Each row is a point on a landscape with many peaks, with its height.
A climber steps from a point to whichever of its 2 nearest points has the largest rise for the distance, and stops where none of them is higher. Distance is the straight distance between rows; heights are no part of it.
Z_298 height 680: [  4  11  -4  -8  -9  -7  -4  13 -18  19  -3  36  12  11  36   0 -32   3
  24  13  -2  38]
Z_771 height 107: [-17  -4 -35 -18 -24 -17 -28  -2  50  -6  24  -3  12  29  34   9  47   6
  17   8  10 -29]
Z_996 height 239: [ -4   4 -16   2 -31  33  -4   3 -82 -13 -19 -17  18   8 -14  34  25 -20
  21   6  -6  26]
Z_415 height 42: [ 11   5  14 -13  -6  -9   6 -34  12 -35  33  -5 -16 -48 -63 -35  13  -5
   6 -20 -22 -51]
Z_346 height 316: [ -6  -7  26   2  58 -10  42   6 -21 -12   6  -7  -4 -33 -21  -4 -12 -18
 -23 -28 -41 -37]
Z_874 height 317: [  4  12  -7  -3  28 -35   4  -2   5  11 -32  -6   8  24 -34 -15 -19   3
  37  33  16  60]
Z_329 height 530: [  3  12  14  -7  13  -1  22 -21   1 -38  52  44  33  24   3  -4   8  -5
 -46  10  25 -23]
Z_889 height 173: [-14  36  -1  24 -38  22 -19  10  -1  27 -30 -15  20  36   6  -6  22 -18
  -7 -12  10  13]
Z_197 height 526: [ 13 -15 -14  26  22 -36  22   4  -7   2   9  36  37  -1 -39 -65 -28 -10
  46  16  -7  40]
Z_518 height 309: [-12  12  21   5  -5 -34 -18 -15 -25 -36 -21   2  -9  24  -6   5  17   3
 -35  21  -5 -82]
Z_726 height 596: [ 10 -13  -9  11 -12   1   5  16 -28  33 -20  -6  13  33  17  19 -28  24
   8   1   3  65]
Z_370 height 111: [-22   8   4 -28  24  -6  45   1  31 -23  41  -1   2 -31  -6  11  -3  36
 -45 -33 -10 -28]
Z_940 height 587: [  8 -15  -9 -11  -6   1 -24  -1   9  34   2 -20 -34 -32  16  11 -19  10
  55 -12 -34  14]
Z_326 height 351: [-14  -8  28  25  53  -1  56  28  -4   8  -8  -7   5 -17   8  -6 -14 -25
 -37 -12 -33  -9]
Z_310 height 29: [ -6 -17  17 -30   0  -5  -2 -17 -19 -18  10  -2  13 -25 -65  -5   5 -15
  16 -21 -37 -44]
Z_893 height 546: [ 19 -20  15 -14   8 -12  12 -18 -20 -34  28  58  13  25   3  -2  -9  -4
  -9  12 -15 -17]
Z_40 height 197: [ -7  26  15  25 -32  37  -2  18 -33  27 -66 -12  11  12  -7  -1  -1 -15
 -28 -19  -1  23]
Z_241 height 155: [-37  37  32 -24  54   1  41  18 -15 -14  -5 -52  -1  -6  17   1  22  -3
 -36 -33  -7   7]
Z_68 height 385: [ -3 -57  -4 -14  -8 -44 -25 -12  34   9   7 -21 -23  15  18 -11  -2  16
  38 -12  -3 -33]
Z_145 height 310: [  9   8   4  65  -2  33  14  -1 -28  -6 -25 -34   1  12 -15   3  29 -50
   4  20  15  22]
Z_783 height 246: [ 10 -11   3   3   1   6   3 -15  -7  -6  22 -30 -17 -12 -11  25   2  -3
  12  -3   2  -4]
Z_24 height 503: [ 12 -25   3   6 -16   2 -28 -28  -3 -22 -23 -45 -57 -15  28  31  16  15
  19  17  10 -23]
Z_20 height 91: [-16   8 -29 -32 -26  12  -9 -10  51 -10  22  -6  16   3  15  23  68 -10
  22   6 -10 -10]
Z_625 height 357: [  6  -8  16  33  -6 -23 -29 -13 -17  -7 -15   5 -29  18  13  -7  -8   2
  -5  27   7 -47]
Z_529 height 349: [  3  -7 -30  -3  38 -29  -1  11 -27  17 -44  10  13  -2 -54 -26 -38   7
  49  29 -15  58]
Z_140 height 419: [ -3  33 -12  20 -15  17 -23   9  17  18  14   7  -2   2  38   2 -10  30
 -56 -28  24   4]
Z_942 height 612: [ 37 -55  11  29  33  -8  24  -7 -20 -26  17  41  -4  19  -7  -8 -10 -24
  -2  15 -24 -23]
Z_240 height 532: [-17  30   2 -45 -28  10 -17  -9   8 -12  22  40  41   1   7  -6  14 -22
  -9  12   5   4]
Z_582 height 577: [  7  -6   6 -26   1 -23   5  13 -20   3   5  62  40 -10 -13 -61 -35 -17
  40   2  -7  24]
Z_58 height 435: [ 34 -24  31  23  30  -8  -5  -3  38  20 -20  24 -45  -4  16 -20 -37  -6
 -19   9 -17  -9]
Z_640 height 281: [ 14  -3   6  35  12  -4 -15  -5 -34  13   5 -13 -30 -18 -22  -5 -33   1
  19   2   1  -7]
Z_348 height 677: [  8 -16 -31  -1  -6  24 -14   4  32  29  20 -17 -27 -52  39  14  -9  -2
  33 -10  -9  34]
Z_385 height 311: [  2   5  19  12   7 -18 -10   2 -31   8  16   9   4  15 -30 -15 -30  -1
  -2  -1   7 -11]
Z_305 height 576: [-28   0 -14 -26 -21  17 -10  17  27  12  28 -12  34 -52 -16  -2  -3  -2
 -21 -30  19   8]
Z_795 height 471: [ 21 -57   0   0  14 -30 -15  -8 -34 -12  -2  12 -23  20  -8   4 -21  15
  27   3 -19 -35]
Z_117 height 216: [ -8   2  -2   2 -40  43  -1  15 -46  19 -34 -12  28 -15  -4  17   5 -16
 -12 -14 -12  23]
Z_713 height 473: [ -5   6 -26  23 -17  11 -28  26  26  44   8  -9   1  19  24   3 -19  37
 -16 -33  31  38]
Z_755 height 150: [-23  50 -22  10 -43  15 -26  -1  -4   8   7   3  29  30  37  -1  37 -14
  10   6  12   7]
Z_675 height 633: [-25  -8 -14   4 -32  26 -16  22  19  47  12 -13  21 -54  -2 -10 -18  -9
   2 -21   8  17]
Z_152 height 479: [ 18  -4  31  -7  13  -7 -19 -16  36   8  -7  41 -26 -12   3 -43 -21  -4
 -13 -15 -12 -32]
Z_534 height 232: [  0  22  23  25   5  14  20   3 -29 -12 -13  -6   5  17  12  17  10 -22
 -41  -2   0 -18]
Z_852 height 459: [  3  -7   7  -1   2 -29 -25  17 -19  34 -52 -29 -15  29 -33  20 -28  17
  28   3   6  23]
Z_635 height 76: [  0  13 -24 -36 -23  30 -11 -24  52 -14  10   3 -14 -35   5  17  60 -13
  18  28 -30 -14]
Z_911 height 80: [-21  32 -20 -21 -42  41  22  13  44 -10  21  -2 -11 -52 -52  15  44  35
 -24   9  -3 -16]
Z_634 height 528: [ -6  -6   2  33  -7  -8   0  18 -13  42 -21 -27  15  25 -17   8 -23  13
  -7 -10   4  32]
Z_51 height 125: [-24  38 -34 -13 -19 -15 -23  -3  26 -12  16   0  20  42  63  10  47  -2
  27  19  24 -20]
Z_912 height 285: [ -7  -6  17  -9  36 -14  26   0 -34 -21  18 -33 -15 -31 -27  18 -22  19
 -19 -28 -29 -33]
Z_739 height 417: [  2  18   7  29  15  -7  17  -4  12  -2  -5   9  26  18 -15 -28  13 -49
  18  45  28  40]
Z_296 height 693: [  8 -11  21 -21  14  15  -1  13  30  23  -3  13   0 -37   3 -11 -29 -21
  -8  -9  20  31]
Z_601 height 437: [  2  35 -18   2 -23  47  -5  -5   6  -3 -12   9 -15   4  44  14  14  34
 -71 -30  10  10]
Z_677 height 793: [  5 -24 -31  13  -4  34   5  20  18  23  29 -10  -5 -38  37   9 -12   2
  13 -17  28  64]
Z_65 height 358: [ 12   5   0  48   8  13  14  -6 -16 -12 -19  -8   2  42  -1   2  45 -57
  28  48  11  19]
Z_369 height 538: [ -1   2 -26   2   4  11  -2  30  38  33  -9   0  16  23  33  -2  -4  11
  11 -10  39  76]
Z_244 height 267: [ -2  31  24 -18   3   6   0 -14  -1 -27 -17  -8  -6  14   8  20  20  -4
 -48   6   4 -42]
Z_743 height 701: [  0 -41 -20   8 -27  30   3  32  11  44  14  -6  21 -44  28   0 -29   4
  -9 -18   4  48]
Z_69 height 424: [ -9 -51  -7  14 -14 -34 -27 -16   8  -6  -9 -41 -34   2  19   7  10  10
  53  16   7 -43]
Z_245 height 510: [  7  19 -26  14 -47  38  13 -19  -6 -15 -10  -2 -27 -11  23  32  28  47
 -51  -9 -16 -16]
Z_549 height 407: [  2  -7  19   7  -9 -30 -40   8 -18  21 -54 -10 -37  31 -12   1 -14  14
  20  14   2 -26]
Z_542 height 250: [  1   3   6   7   7   0  13  -6 -34 -20  14 -49 -17  -6 -13  42 -13  27
 -22 -21  -1 -19]
Z_470 height 185: [-41  52  23  -7  26  10  30  23 -17  -1 -16 -38  26  22  21   6  12   8
 -52 -44  14  -1]
Z_27 height 620: [ 15   8   0 -19   6 -23  -5   4 -21   6   0  71  18   6  25 -31 -50   1
  36  16 -16  23]
Z_532 height 613: [  0  -2   2 -34   9  20 -18  29  56  25 -15   0   0  -7  17   8  -2  -8
  -4 -27  43  48]
Z_501 height 525: [ 13   7  14 -20   3 -17 -27 -29  44 -18  18  37 -24   8  19 -40   2  11
 -16  -3  13 -42]
Z_14 height 429: [ 25 -42  -4 -18  24 -25  -2  -2 -44  -7  -6  18  -1  37   2  23 -15   6
  47  13 -11   4]
Z_968 height 428: [ 16 -53   9 -38   1 -46 -22 -27  -3 -32 -11   1 -30  11  -4  -5  -8  30
  39  -8  -9 -41]
Z_993 height 625: [ -8  18  20 -25   3  21   1  15  16   4   7   7  15 -35   4  -2 -22 -12
 -46 -21  31  16]
Z_832 height 629: [ 25  -5  -1  14 -20  29   1 -26 -22 -31 -27 -33 -47  -6  25  43  19  27
 -30   1  -6 -18]
Z_272 height 279: [  2   3 -16  26  26 -59   1  -7  37  14  -4 -20   8  55  -7 -23 -15  17
  33  31  40  40]
Z_892 height 539: [ 18 -50  10  10  32   6  16  14 -42  -5 -12  23   9   7 -17  27 -15 -11
 -15  -4 -39 -25]
Z_932 height 129: [-30  32   9 -41  38  13  41  19  23 -27   3 -25  -4 -27  19  16  27  36
 -55 -32  -6  -3]
Z_265 height 249: [  5 -16  -9  35  13 -48   3  -6  17   2   7   0   1  52  27 -17  -4   4
  28  37  37   6]
Z_692 height 595: [ -3  27  -1  -8  -8  -2 -16 -18  27 -19  42  34  12  20  14 -15  17  -4
 -25  12  28 -18]
Z_403 height 387: [ 18 -10 -11 -22  34  -8  -8  15 -57   3 -41  19  -1  22 -22  14 -29   6
  55  29 -12  38]
Z_49 height 269: [ -4  21   3  41 -29  47  12  -4 -67 -20  -9 -31  23  -6 -22  15  37 -43
  -5   4   8   4]
Z_486 height 469: [ 17 -10   2  40  26 -21  33  -6   2 -12  35  28  22  24 -20 -42  -9 -32
  20  32  21  28]
Z_499 height 391: [ 13 -13  31  37  56  -4  35  19  27  22 -20  11 -22   0   6 -14 -34 -20
 -39  -5 -20  -9]
Z_863 height 53: [  0   0  -6 -22 -25   1   9 -35  36 -25  37   2 -19 -44 -52 -17  34  12
  20  13 -21 -54]
Z_79 height 97: [ -7  17  -7 -26  -8  12  20  -9  26 -24  31 -11  -1 -29 -28  23  14  29
 -34 -13  -4 -23]
Z_836 height 66: [-12   6 -30 -29 -43  17   5 -15  57  -4  32   4 -12 -46 -32   5  49  16
  15  16 -33 -29]
Z_402 height 493: [-21  21   3 -48 -26  -9 -17  -8 -21  -4  14  38  45  -1 -20 -19   3 -27
  27   9 -15  -9]

Two climbers start at each pair of points below. Name the first point that both come to, or write -.
Z_40, Z_244 -> Z_298
Z_265, Z_771 -> Z_486
Z_518, Z_415 -> Z_298

Call two points neighbours if one is among the 2 nearest of the other. Go from one point of each pair to the other, from neighbour to neighbour, staying as high as possible. Name the lowest point that can't be avoided.
Z_832, Z_692 -> Z_68
Z_832, Z_296 -> Z_140
Z_692, Z_942 -> Z_329
Z_692, Z_298 -> Z_402
Z_296, Z_677 -> Z_305
